Each row is a point on a landscape with many valleys, with its height.
A ball rolls from a point to whichever of its 2 nearest points has the largest drop for the distance, and stops where none of them is lower. Distance is the straight distance between rows; heights are no part of it.
mezu h=641: 133 154 190 157 117 175 107 145 159 147 161 88 116 69 142 133 132 143 118 158 131 109 78 124 152 161 97 131 166 120 143 117 168 114 130 62 128 128 131 165 139 135 157 130 140 95 133 92
fom h=340: 103 164 106 113 158 92 125 114 125 150 118 111 156 181 137 138 152 155 160 151 138 135 101 141 112 128 150 74 122 117 176 99 92 134 102 140 123 118 176 125 116 154 129 157 136 153 105 150
leg h=688: 157 121 155 149 115 143 146 169 119 130 174 174 132 64 136 135 162 126 85 141 98 97 125 141 140 167 118 134 155 131 97 123 162 131 177 121 110 134 103 161 146 172 122 122 142 119 116 118
meke h=547: 85 118 65 126 146 103 138 121 91 139 117 153 110 188 121 124 139 149 154 108 132 137 145 170 131 113 143 129 75 127 127 155 85 145 98 185 100 118 123 105 123 130 121 143 135 119 150 170
fik h=369: 128 128 163 148 127 141 122 144 134 138 138 139 139 113 111 120 159 108 112 144 108 155 121 141 175 139 111 123 125 147 135 123 128 104 141 110 102 149 123 126 95 149 117 157 156 106 125 126
metor h=456: 127 118 78 110 90 101 122 122 119 132 127 133 141 160 97 137 152 147 160 146 134 138 159 163 129 157 118 94 129 143 163 103 115 148 141 166 126 125 160 149 141 150 132 136 135 147 97 160
fefu h=382: 81 143 84 138 132 132 117 125 123 129 142 112 128 167 121 148 119 166 141 99 155 146 123 125 58 135 131 104 109 117 139 163 114 156 104 148 114 117 129 122 167 107 121 94 132 129 128 135
tana h=445: 81 165 115 178 92 147 96 142 136 148 166 77 105 126 76 138 126 131 172 140 160 153 97 131 144 149 96 148 134 131 143 142 131 147 120 125 109 103 157 147 152 123 133 118 174 117 104 111
mim h=422: 103 127 83 113 111 105 124 117 116 130 103 134 124 170 107 132 134 139 162 131 130 133 145 158 128 146 123 113 112 151 173 134 126 138 126 161 130 134 157 129 143 137 135 131 134 135 131 161
voriz h=526: 92 143 65 107 165 115 148 126 94 149 155 142 118 160 148 144 140 165 147 119 142 124 136 159 123 96 169 117 121 85 114 131 82 156 109 182 112 77 147 124 135 134 130 156 126 146 121 140
gazu h=454: 90 189 110 133 133 141 124 135 140 139 137 105 108 141 135 166 96 155 150 140 152 129 112 109 81 135 117 112 154 98 142 143 160 157 122 138 139 104 167 139 171 119 141 121 150 157 131 102
Niv h=632: 99 125 125 148 128 113 126 141 129 117 99 128 109 179 118 115 98 114 158 117 128 134 120 121 117 122 75 162 96 152 137 168 152 131 114 139 120 184 98 89 122 112 108 105 118 128 175 146
zili h=389: 173 105 159 141 124 143 128 114 137 122 135 140 142 70 124 109 140 97 65 109 116 116 114 124 172 111 174 171 127 130 110 138 116 106 145 77 125 125 109 124 115 129 123 122 119 104 104 109
Rukuv h=469: 98 195 119 163 121 154 123 144 131 148 111 133 81 129 103 157 94 126 147 158 149 134 117 130 160 130 103 155 131 110 131 164 186 151 121 126 129 115 176 130 145 146 147 153 178 133 161 113
laku h=704: 112 151 121 125 173 144 144 160 105 129 129 176 127 154 172 169 132 157 112 138 112 125 156 136 82 125 131 93 127 88 87 145 139 155 131 155 117 106 122 118 125 150 119 173 142 135 159 122
dil h=596: 151 128 165 136 170 133 152 130 124 148 164 151 173 122 157 141 164 145 78 140 117 126 117 119 136 105 176 92 145 90 101 111 113 116 132 103 107 128 126 106 76 142 117 164 126 124 109 121
Gavum h=441: 159 124 165 161 139 153 127 122 148 161 177 86 161 89 131 128 146 109 81 123 152 136 79 101 150 102 196 150 159 91 81 127 92 133 123 69 115 84 146 131 103 135 113 130 131 121 69 99
lisol h=248: 141 110 136 135 122 121 77 109 152 106 76 101 131 125 128 105 121 95 95 123 114 166 127 104 125 106 136 151 90 121 156 131 102 93 97 79 154 150 126 120 107 110 138 113 134 111 127 120
lutan h=700: 103 114 103 80 159 130 151 110 107 132 98 156 87 137 171 127 106 143 144 106 105 94 157 141 115 113 155 143 119 142 127 133 140 135 134 176 145 121 126 125 163 128 155 139 102 137 187 140
Bila h=694: 125 103 123 105 124 95 147 141 85 109 106 178 129 150 132 126 164 140 136 141 99 129 186 149 130 151 108 81 118 153 108 105 123 137 142 176 112 137 94 126 97 159 124 166 135 124 141 171
Tuma h=507: 150 141 139 144 131 115 79 127 150 135 123 75 179 124 129 118 144 111 136 163 145 158 81 112 106 126 137 100 132 94 147 86 53 114 103 91 129 98 147 153 98 129 132 141 147 141 61 122
Vod h=412: 114 150 152 182 131 163 138 148 139 172 171 121 128 119 111 146 144 120 92 140 128 139 97 124 163 122 149 146 148 112 100 154 150 132 138 98 92 112 155 121 123 148 115 140 167 114 124 111
tek h=661: 112 98 156 122 152 120 152 121 103 101 109 151 120 166 163 127 131 138 111 99 98 129 149 120 111 112 133 123 103 142 100 152 127 112 123 128 119 144 81 92 102 111 121 127 103 103 177 146
Fivel h=709: 121 102 125 90 137 101 157 136 81 108 78 177 109 149 145 126 135 130 135 134 97 107 180 143 129 144 113 110 122 165 105 122 144 144 144 180 125 136 94 128 115 153 135 158 116 132 174 166
fif h=573: 149 126 154 104 101 142 105 109 161 102 106 109 120 89 140 120 113 135 131 145 129 113 134 105 109 161 93 104 137 151 179 92 155 96 129 107 175 153 119 150 148 104 164 110 121 127 129 114
nizo h=487: 111 159 114 140 145 113 157 132 119 151 195 96 152 124 118 150 128 141 151 135 161 141 93 100 125 102 171 124 168 72 86 127 96 159 125 136 113 70 171 143 125 136 105 125 129 161 82 103
muze h=360: 164 108 171 144 116 146 140 118 149 119 125 136 126 78 130 99 112 99 81 107 119 112 110 115 161 118 133 175 125 146 111 150 147 98 144 87 130 155 96 115 127 112 122 104 108 104 137 113
domaz h=729: 106 150 162 98 184 122 122 116 132 140 107 120 136 168 180 150 135 148 117 140 112 139 115 114 96 116 151 84 135 122 171 105 133 119 113 110 140 140 150 103 113 140 141 159 116 137 154 120
kigan h=330: 130 134 157 134 134 129 103 128 143 128 122 124 153 126 126 124 157 115 113 143 114 161 123 128 146 130 125 101 122 132 158 101 107 96 123 103 125 137 134 124 91 141 125 163 149 118 110 124
Puzif h=270: 122 144 163 118 146 148 131 95 159 148 137 104 130 116 146 139 107 128 93 115 141 124 108 92 132 99 178 140 152 111 133 136 154 117 125 85 151 118 160 107 127 118 145 120 116 130 130 98
mig h=672: 127 115 92 104 100 117 148 110 127 112 94 134 101 143 114 111 92 127 169 112 131 101 154 137 120 136 101 142 123 163 136 142 150 122 135 168 151 156 116 128 167 102 135 92 104 139 154 148
bofer h=264: 139 130 183 163 150 152 106 128 163 164 129 103 147 135 138 138 149 102 73 135 120 172 101 113 162 106 163 125 119 111 121 126 134 105 107 63 112 143 153 95 75 136 124 149 157 102 133 117
Fop h=285: 143 91 138 76 152 97 169 105 101 114 93 177 106 111 141 109 127 112 110 109 99 91 161 132 171 107 159 149 121 167 130 120 151 118 143 146 142 146 109 116 108 145 138 138 91 125 167 144
mis h=758: 142 115 171 106 153 135 120 118 136 100 121 133 152 120 170 132 138 142 92 122 110 130 142 97 83 126 141 91 132 122 138 111 119 99 133 96 150 132 106 117 107 110 131 135 105 125 125 114
sirin h=498: 99 173 110 120 133 137 140 121 132 141 91 144 83 136 129 140 78 127 147 129 129 120 132 134 136 118 115 149 127 122 136 161 182 139 126 146 144 133 155 119 165 132 153 131 141 137 181 118
kapi h=326: 118 134 134 115 145 137 108 88 157 129 135 78 136 129 141 138 105 136 109 96 160 143 109 88 91 100 171 126 138 105 138 135 108 123 105 98 157 108 142 123 139 86 134 100 110 137 101 106
Relo h=535: 162 124 132 130 135 114 77 121 134 125 101 105 176 109 131 101 142 99 113 164 123 140 108 109 132 100 169 110 135 81 137 79 51 109 106 97 142 94 147 142 83 133 142 150 136 150 64 119
Varuf h=295: 134 139 138 132 129 126 127 162 132 126 197 110 169 109 137 135 153 140 141 140 129 150 109 123 107 144 117 102 161 92 112 96 103 135 149 129 118 108 143 157 129 132 108 124 136 147 79 109
vun h=467: 151 100 168 139 101 128 139 160 134 101 101 138 114 117 119 91 114 92 137 136 113 97 123 119 160 147 43 158 130 177 130 122 167 108 136 127 124 187 71 119 106 127 115 123 101 130 164 143
pak h=464: 141 144 158 150 144 132 147 122 140 161 188 80 163 105 129 141 131 125 123 140 160 136 75 85 136 100 186 137 170 86 84 124 97 145 131 95 117 80 164 135 108 138 111 128 125 144 72 98
tezuv h=571: 119 94 103 84 158 92 108 79 127 120 85 111 122 161 160 109 133 135 128 108 118 123 131 138 99 107 174 132 72 141 186 116 97 105 82 120 163 132 146 123 133 126 148 125 98 119 157 156
noba h=616: 101 128 142 157 139 119 123 145 126 132 109 137 122 174 111 122 126 108 144 127 113 161 124 131 143 123 90 146 94 147 135 159 139 121 121 134 97 182 105 86 96 126 101 134 146 110 164 142
dani h=515: 116 146 75 102 103 130 149 92 136 131 136 121 102 111 100 131 94 131 163 106 145 102 143 134 144 116 152 149 152 131 126 136 149 136 145 165 153 102 165 142 180 108 148 96 126 149 110 115
voz h=407: 82 173 144 181 110 153 95 131 148 150 144 75 97 143 103 146 117 141 150 132 157 167 84 107 128 144 99 138 129 132 155 143 152 139 102 99 114 134 151 120 143 113 140 116 170 111 132 107
laf h=331: 158 87 135 110 113 105 166 126 107 92 101 162 120 119 121 104 123 106 131 108 108 92 162 124 160 122 114 154 129 173 106 128 145 120 151 151 127 152 83 119 115 120 113 119 89 132 146 147
Nop h=274: 119 95 101 128 124 115 116 92 132 106 119 100 131 142 116 111 114 128 118 73 157 152 131 112 97 107 156 149 87 133 132 164 87 115 92 118 141 133 99 112 133 77 116 84 104 109 119 140
latop h=405: 130 132 160 166 120 152 134 171 124 138 139 155 120 102 106 125 141 110 117 155 106 127 118 148 171 153 79 144 135 149 120 145 160 124 157 124 90 155 105 134 121 155 119 144 157 104 149 126
bofa h=356: 113 152 156 164 114 146 70 116 167 137 123 53 116 137 118 137 120 124 128 125 156 172 76 98 120 136 113 138 117 129 168 126 125 116 88 68 134 133 148 127 129 108 146 115 157 106 116 107
Tigo h=564: 90 120 82 135 147 100 128 104 109 142 138 130 133 184 114 117 154 151 136 98 149 157 130 153 132 100 157 112 74 119 135 147 72 128 83 151 102 128 124 95 101 117 118 134 134 106 125 161
Mepuz h=717: 102 159 142 112 174 135 140 139 120 143 119 147 130 152 167 160 132 149 119 148 111 125 130 124 103 125 141 89 149 106 138 128 148 139 134 137 124 124 149 114 123 152 135 165 132 146 152 118
mot h=554: 101 103 112 74 173 102 134 91 103 141 112 142 109 159 170 118 150 148 133 113 111 119 141 149 137 99 176 128 97 133 165 106 95 117 106 149 141 116 145 112 120 137 148 163 100 129 159 156
Vuvi h=371: 171 84 103 116 86 115 172 133 109 100 102 157 106 131 100 99 108 102 158 110 118 78 168 134 161 128 87 165 146 179 93 118 152 141 155 172 123 155 80 126 138 109 109 104 84 154 133 145
digas h=404: 151 118 119 126 90 127 145 153 110 136 110 157 101 97 79 125 132 102 145 161 122 119 150 156 207 152 81 152 147 169 135 117 164 147 161 161 110 151 129 147 131 159 132 142 137 137 132 140
Daf h=418: 88 161 129 175 104 151 111 132 143 165 185 74 108 113 84 135 134 119 155 128 163 151 87 110 160 127 128 152 152 117 110 144 123 145 120 112 106 77 169 145 139 137 121 125 166 123 89 100
vofo h=251: 138 152 153 159 112 163 157 149 135 125 115 169 100 104 135 124 73 128 111 130 125 90 127 117 121 135 81 155 128 123 81 179 196 130 143 130 124 156 91 115 161 117 127 104 125 129 180 120
kefa h=539: 103 133 64 125 89 120 126 102 136 132 136 102 114 137 79 129 107 135 171 105 163 127 133 139 128 130 135 145 126 142 147 153 126 143 127 163 139 109 159 141 178 104 137 85 131 142 102 138
Bop h=652: 119 125 104 128 105 111 134 111 146 116 100 105 102 154 119 93 75 113 172 106 142 106 116 118 124 124 71 167 102 152 147 153 164 116 101 141 154 186 107 104 150 94 122 77 96 140 166 145
topu h=271: 133 118 117 144 75 149 108 145 139 121 163 102 119 96 94 115 130 127 163 125 139 140 131 152 140 161 79 146 140 149 133 124 121 131 153 131 126 126 114 157 162 106 128 93 136 114 102 120
rudit h=247: 136 94 149 80 158 99 137 95 121 108 84 155 117 120 153 110 129 114 100 114 101 117 159 122 145 104 162 137 106 152 152 110 136 94 123 120 158 144 120 116 98 134 140 144 97 116 162 136
mes h=534: 150 107 147 135 92 139 90 118 157 90 95 100 123 111 130 99 105 115 131 128 130 135 122 109 100 153 81 133 104 155 165 125 128 89 114 92 163 169 95 134 141 88 140 90 121 110 139 125
Mil h=374: 154 107 141 119 118 111 93 126 132 107 101 137 161 117 125 110 164 113 108 149 112 151 148 131 125 138 123 87 112 139 159 79 84 90 119 110 134 134 115 136 88 140 127 159 136 122 99 145
sinag h=243: 135 162 153 125 155 97 144 153 123 135 167 101 176 125 149 149 133 146 163 187 134 147 88 110 97 139 124 85 170 84 126 88 107 141 143 128 123 116 167 157 121 147 112 137 134 164 97 109
redi h=426: 105 146 110 137 137 113 96 104 146 132 120 79 153 176 122 138 133 148 130 106 161 158 84 111 76 132 147 96 97 127 181 134 99 136 79 101 122 126 157 115 136 122 130 112 134 120 104 138
soru h=434: 148 122 126 121 93 129 140 128 124 131 140 142 116 80 92 127 144 110 132 145 120 118 141 148 200 142 123 145 155 157 139 106 149 134 164 140 123 125 147 152 136 157 135 136 135 133 107 124
vupoz h=417: 80 166 93 130 146 144 121 126 131 138 113 119 97 164 143 157 92 158 144 106 149 134 131 123 58 125 127 120 118 114 131 167 145 156 106 150 135 112 140 118 184 111 134 107 137 138 163 121
gezi h=343: 124 141 133 124 134 132 117 119 143 125 164 92 159 122 135 138 131 143 125 116 145 148 111 104 95 123 145 107 147 104 134 121 95 126 126 113 135 105 139 136 130 103 118 115 122 142 82 114
Nopa h=603: 143 79 101 123 115 77 111 112 115 101 74 134 147 175 109 94 145 111 138 125 121 138 148 147 120 134 122 122 62 163 169 119 92 103 96 125 133 162 116 117 90 132 116 131 113 106 139 179
zik h=204: 156 106 146 144 90 161 103 141 145 114 150 100 126 71 110 93 131 102 135 111 134 135 119 150 143 145 91 162 134 151 118 128 107 110 148 99 126 126 85 152 144 98 121 92 119 91 105 107
tuza h=292: 112 177 130 122 166 98 143 142 119 150 137 119 160 156 145 153 143 148 164 186 134 141 99 128 114 129 134 71 158 92 141 98 107 145 127 143 118 118 177 135 110 160 120 169 147 168 108 123
lod h=584: 122 92 98 123 142 80 121 98 108 112 101 137 140 185 130 97 157 136 135 109 126 144 140 153 122 113 145 114 53 143 148 129 75 104 85 135 120 146 110 101 85 123 118 140 119 94 142 177
Puv h=463: 155 134 123 111 99 127 163 91 136 134 127 145 104 69 96 117 109 106 129 122 128 83 127 131 204 120 155 170 149 156 133 121 171 121 159 134 146 127 152 140 151 139 148 108 123 138 117 112
Mizi h=364: 140 130 103 116 111 121 146 162 105 123 70 182 98 129 101 137 107 105 147 158 124 115 170 154 163 150 75 144 129 155 115 142 166 160 154 182 123 145 117 136 125 161 128 160 137 146 161 148
bim h=677: 123 120 160 149 153 147 154 142 114 132 142 166 132 143 150 147 133 140 80 111 105 135 142 120 124 112 147 119 123 119 81 165 145 126 139 120 95 138 99 91 105 124 114 134 130 103 156 130
tege h=674: 124 115 96 103 117 108 134 150 97 105 134 168 132 153 143 148 150 157 149 135 109 126 182 150 86 158 107 82 129 121 104 113 123 156 144 183 129 115 116 145 137 147 124 140 130 145 129 151
golu h=673: 169 118 156 143 124 142 130 156 134 146 193 132 149 55 131 125 176 109 90 134 111 99 91 154 157 158 142 141 165 120 103 103 127 122 166 87 112 108 114 175 135 174 115 122 134 106 85 101
vifet h=218: 123 132 177 147 150 150 124 117 156 153 129 110 127 136 143 147 123 123 75 117 125 155 114 107 145 103 159 136 130 119 122 144 161 117 119 76 121 149 151 86 104 122 130 126 135 106 156 117
zapop h=414: 165 120 161 158 137 149 137 115 141 154 165 133 153 85 133 130 153 110 56 117 126 112 95 119 170 111 201 158 144 111 100 133 115 120 142 70 115 112 127 119 107 143 118 130 129 114 85 113
sasi h=213: 143 88 115 135 100 122 118 114 131 94 121 112 135 119 107 96 120 111 130 88 140 144 141 121 121 118 124 161 101 151 126 150 88 105 122 120 136 141 87 120 126 80 110 91 107 111 107 138
gonuz h=599: 98 152 139 172 144 147 122 160 122 153 124 148 126 171 112 145 132 122 127 142 117 170 131 134 137 128 102 121 107 126 114 161 145 133 123 137 84 156 121 93 103 133 107 151 183 108 162 125
Babuf h=357: 99 146 146 186 128 170 102 159 140 169 192 85 142 127 103 127 156 120 131 127 144 182 98 137 127 138 109 119 136 113 102 136 107 136 123 106 79 116 118 130 122 123 102 129 180 95 106 105
Pevap h=370: 154 108 96 144 83 133 149 162 111 106 115 160 108 131 91 113 98 102 165 125 129 89 159 147 151 135 66 176 137 156 85 143 150 159 158 183 112 141 84 123 148 116 103 107 109 152 133 136
Gudop h=435: 150 115 163 164 115 143 151 182 121 121 122 168 118 107 109 107 123 95 120 143 107 88 116 133 166 147 59 167 134 161 97 149 168 130 157 134 91 171 69 125 117 148 106 127 126 120 160 139
Dal h=501: 150 103 171 134 102 136 113 136 146 92 91 121 117 105 132 96 113 104 128 135 118 124 128 108 132 149 61 140 114 171 149 119 145 86 125 99 147 181 78 127 118 107 128 110 110 112 159 132
Doziv h=131: 156 91 135 154 102 138 116 144 124 110 141 119 140 99 97 87 143 88 131 106 126 151 129 149 164 125 106 170 113 156 108 135 86 111 145 116 103 136 78 126 114 106 96 113 120 97 101 128
Pil h=568: 138 149 92 111 105 124 132 159 125 121 167 135 131 110 124 156 119 142 155 151 133 121 144 132 110 151 114 118 170 95 116 107 151 161 156 165 144 95 168 173 166 141 130 124 139 169 102 107
gug h=543: 128 170 97 110 127 142 135 151 125 121 117 159 105 112 134 165 102 138 141 153 133 109 157 142 113 149 110 120 152 107 119 134 170 161 152 162 152 103 158 154 164 154 141 152 150 155 145 111
bil h=334: 115 112 91 112 122 122 118 99 134 106 139 101 146 145 126 125 122 158 138 84 155 128 129 119 62 136 151 107 103 131 151 148 99 130 106 130 143 115 123 136 156 86 130 81 105 127 102 144
Luzuk h=525: 168 96 91 98 108 97 113 104 119 105 142 129 163 119 122 114 156 138 128 121 132 131 159 142 116 124 156 103 125 118 138 83 64 117 125 135 144 101 126 147 110 110 127 130 106 135 65 144
pab h=332: 136 115 117 155 82 142 130 166 119 109 139 140 116 115 93 112 114 115 164 136 127 120 147 148 138 150 62 161 132 155 104 143 138 143 158 160 111 146 86 131 153 107 111 97 127 127 131 130
dedu h=744: 126 129 162 122 165 131 109 117 139 126 117 113 152 162 175 143 139 149 94 120 119 157 124 104 78 114 150 81 121 114 143 117 106 107 102 93 131 140 118 95 99 107 126 138 115 118 133 123
bepu h=329: 137 143 116 123 125 129 144 168 117 119 59 178 91 143 121 131 77 97 149 150 129 95 147 141 144 146 56 159 117 144 109 158 185 157 135 170 135 158 101 120 126 150 126 158 127 146 191 143
nimo h=541: 88 129 86 84 167 113 145 106 96 155 122 144 101 161 150 128 143 149 152 116 120 117 138 160 151 97 181 133 110 117 151 116 95 144 114 173 133 93 162 118 135 143 149 162 115 147 147 153
diz h=490: 137 140 111 109 101 134 143 80 150 125 150 107 116 82 99 121 108 117 145 102 148 100 121 114 168 111 171 162 156 134 123 123 140 122 144 129 159 94 165 141 161 109 146 99 120 142 85 96
sanup h=552: 138 116 97 73 138 100 138 104 115 117 146 125 153 131 142 135 139 155 148 127 132 107 146 136 106 122 164 101 150 118 149 89 101 134 136 157 155 100 152 146 137 120 135 128 98 156 90 132
gov h=592: 160 102 99 104 79 127 130 145 125 109 174 140 129 100 114 133 141 140 148 126 121 126 169 139 119 161 106 118 162 131 112 90 138 146 168 163 137 115 133 172 167 126 127 93 120 150 92 116
Doza h=316: 131 130 172 180 141 174 103 150 156 172 167 87 159 130 128 124 164 112 95 125 136 185 97 128 137 121 137 110 129 114 99 125 101 113 114 80 89 134 118 111 91 123 108 145 169 89 114 106
Dinel h=711: 128 108 100 88 137 120 165 132 94 109 76 173 88 142 151 124 96 127 152 116 106 82 173 147 117 129 120 145 121 157 93 140 147 149 143 189 142 125 98 131 155 129 141 135 101 142 190 152
gisit h=689: 113 106 94 88 131 109 145 92 120 117 106 132 106 146 136 116 109 139 151 93 125 108 152 139 120 112 153 144 113 153 145 140 126 115 125 159 151 130 127 122 155 103 139 106 97 127 151 145
Seg h=380: 96 150 100 130 132 102 110 115 129 135 113 113 145 182 119 135 148 143 149 131 134 149 109 143 111 141 132 87 98 139 190 125 112 130 103 131 119 138 166 118 124 143 132 142 147 127 118 154
Boda h=624: 137 70 118 118 113 80 135 117 107 84 70 131 136 181 122 95 131 113 147 117 115 113 154 132 105 140 102 130 80 180 150 120 115 109 110 135 140 171 90 117 101 123 114 119 93 117 159 183
dopom h=440: 101 171 137 150 134 146 144 129 131 166 132 143 104 128 104 148 123 116 116 144 129 121 106 120 187 113 154 152 141 115 125 157 173 141 139 111 120 109 186 119 123 164 139 149 163 136 141 118
til h=519: 117 174 108 99 129 144 139 129 131 133 77 161 80 115 146 148 78 133 145 150 131 100 150 138 121 145 102 125 138 124 135 142 193 150 137 160 162 131 147 138 167 145 161 153 143 145 185 119
Kif h=576: 163 130 148 109 152 107 149 125 118 128 170 138 180 93 144 130 158 133 112 150 124 118 115 122 142 110 172 109 158 93 113 86 98 125 146 121 128 105 140 139 92 150 118 154 113 146 75 111
Duv h=569: 142 107 106 54 156 98 153 103 93 125 138 151 137 118 152 127 153 152 135 132 120 91 161 147 131 110 178 105 155 124 142 78 111 139 144 171 149 102 142 138 121 142 141 154 90 154 108 132
mizir h=497: 157 87 69 108 79 97 120 105 121 114 149 122 163 146 96 120 156 151 148 117 141 135 164 159 114 144 140 102 119 138 146 95 81 136 130 149 130 111 137 154 138 120 125 111 108 133 68 161
fitu h=300: 133 129 153 149 118 139 62 105 171 124 93 68 118 122 129 118 112 97 101 125 133 175 98 93 131 112 133 156 105 111 152 129 121 102 83 59 153 141 144 122 116 109 152 108 147 110 129 102
Zim h=508: 98 154 83 122 156 119 147 134 109 139 172 127 138 143 132 157 128 161 144 120 147 137 128 129 97 104 160 114 147 74 101 136 99 160 119 167 118 80 152 134 142 123 113 130 126 155 103 118
bem h=196: 139 103 140 104 147 99 98 94 142 105 68 122 121 128 145 107 118 98 99 126 99 147 143 109 134 93 143 146 90 131 162 118 129 88 101 88 170 157 134 114 97 128 141 123 115 119 159 126
gof h=325: 138 137 168 167 118 156 149 124 149 163 148 137 111 94 123 126 105 122 76 118 129 109 95 117 167 120 143 177 139 126 99 171 178 120 143 84 113 151 123 110 144 126 128 101 132 108 149 120
gifo h=580: 81 153 110 154 158 141 129 138 118 155 126 138 114 175 121 158 121 139 125 115 133 166 134 133 116 104 141 121 111 106 109 167 128 149 108 148 96 125 136 92 126 122 112 140 156 119 156 131
Bamo h=387: 104 151 140 186 131 166 127 153 138 176 200 90 136 118 102 143 144 123 111 127 152 164 91 115 139 118 145 132 157 98 78 145 124 153 122 104 82 93 150 129 125 137 103 130 168 120 101 103
dinip h=470: 143 135 116 149 136 117 72 116 152 124 108 77 180 154 130 121 136 128 114 131 156 161 82 103 69 127 150 90 100 99 162 112 59 126 76 85 126 116 142 130 112 115 135 122 141 130 77 133
nadev h=294: 129 145 135 140 134 142 153 159 124 115 81 176 98 141 133 129 74 111 132 128 122 93 138 130 123 126 76 164 114 131 85 177 184 147 137 156 125 150 90 106 138 130 116 133 121 137 193 135
Bavup h=691: 119 142 130 154 158 163 152 157 112 130 142 171 118 141 154 170 114 151 88 114 124 127 154 125 88 111 139 123 125 92 60 178 150 153 137 138 105 107 106 104 135 124 111 131 134 117 162 119
kabav h=656: 145 135 175 159 120 169 119 158 145 155 172 111 122 62 126 124 154 123 105 148 120 100 87 154 163 164 103 143 161 129 121 128 156 115 150 72 113 123 112 170 140 155 138 122 142 83 125 101
ropak h=557: 173 114 142 99 152 110 115 107 115 116 118 137 172 88 138 114 150 117 94 151 120 115 132 117 141 94 186 113 143 94 134 78 81 111 130 107 149 96 133 133 78 138 137 159 111 145 76 113
Tadi h=561: 82 132 89 127 167 126 133 134 94 142 106 156 99 188 156 145 128 153 142 113 119 137 147 158 102 113 137 128 83 118 114 158 105 150 103 175 102 113 119 103 133 133 127 158 139 121 178 153
Zum h=289: 137 166 155 175 102 170 153 139 142 159 135 152 92 84 124 126 72 129 98 139 136 89 102 123 149 132 100 171 137 110 95 179 201 129 135 107 119 153 113 120 169 123 136 102 142 119 170 114
Liv h=644: 124 75 134 105 139 90 151 112 95 86 91 139 120 173 150 103 130 125 137 97 103 110 154 126 113 116 123 140 86 162 117 133 109 107 112 140 138 149 77 110 99 107 120 122 87 114 172 170
garap h=634: 149 110 149 79 125 125 137 135 125 93 147 155 142 100 161 138 142 151 128 135 108 101 167 110 77 162 112 77 161 136 124 88 149 132 162 147 160 130 115 157 143 130 140 112 105 155 117 121
fomum h=613: 161 103 111 77 93 126 134 127 130 105 150 145 126 113 134 139 131 152 149 136 122 105 176 123 90 169 107 90 166 138 123 81 152 142 160 163 163 130 130 174 172 121 146 94 108 159 106 124
neb h=597: 149 135 170 106 122 150 109 126 159 109 138 107 142 81 151 133 125 137 118 151 126 114 118 99 103 155 105 98 159 129 162 92 143 107 145 96 163 132 127 157 144 115 152 120 122 139 109 97
kat h=653: 141 123 130 90 137 109 143 156 104 115 154 169 150 109 152 147 158 147 125 149 107 117 164 128 105 153 120 78 162 113 116 88 143 146 158 164 134 120 130 153 125 161 127 150 121 157 113 127
Gonul h=620: 141 144 178 136 124 161 96 137 161 127 152 79 143 86 142 130 133 125 119 154 134 133 89 107 127 146 110 121 160 116 151 100 126 110 131 73 141 111 137 159 130 125 147 132 135 121 100 89

Call two points neighbours if one is among the 2 nearest of the other. Go from one point of each pair to the other, from neighbour to neighbour, staying as low as possible. Name the highest point that can't be avoided.
Doziv, bem | Vuvi
kigan, Doziv | Luzuk
sinag, Doziv | tana
Doziv, vofo | kefa
sinag, vifet | gezi

For each start below, name the point where the ball stops.
mot | vofo
gazu | Doziv
tana | bem
Puv | vofo
Tuma | sinag
dopom | vifet
leg | kigan
garap | vifet
sanup | sinag
kefa | sinag

Two balls start at each pair of points below. Name the first point that both come to, or write none.
Rukuv, dani | none
mes, mig | none
Duv, Kif | Seg
Fivel, bim | none
Liv, Bop | meke
diz, zapop | vofo
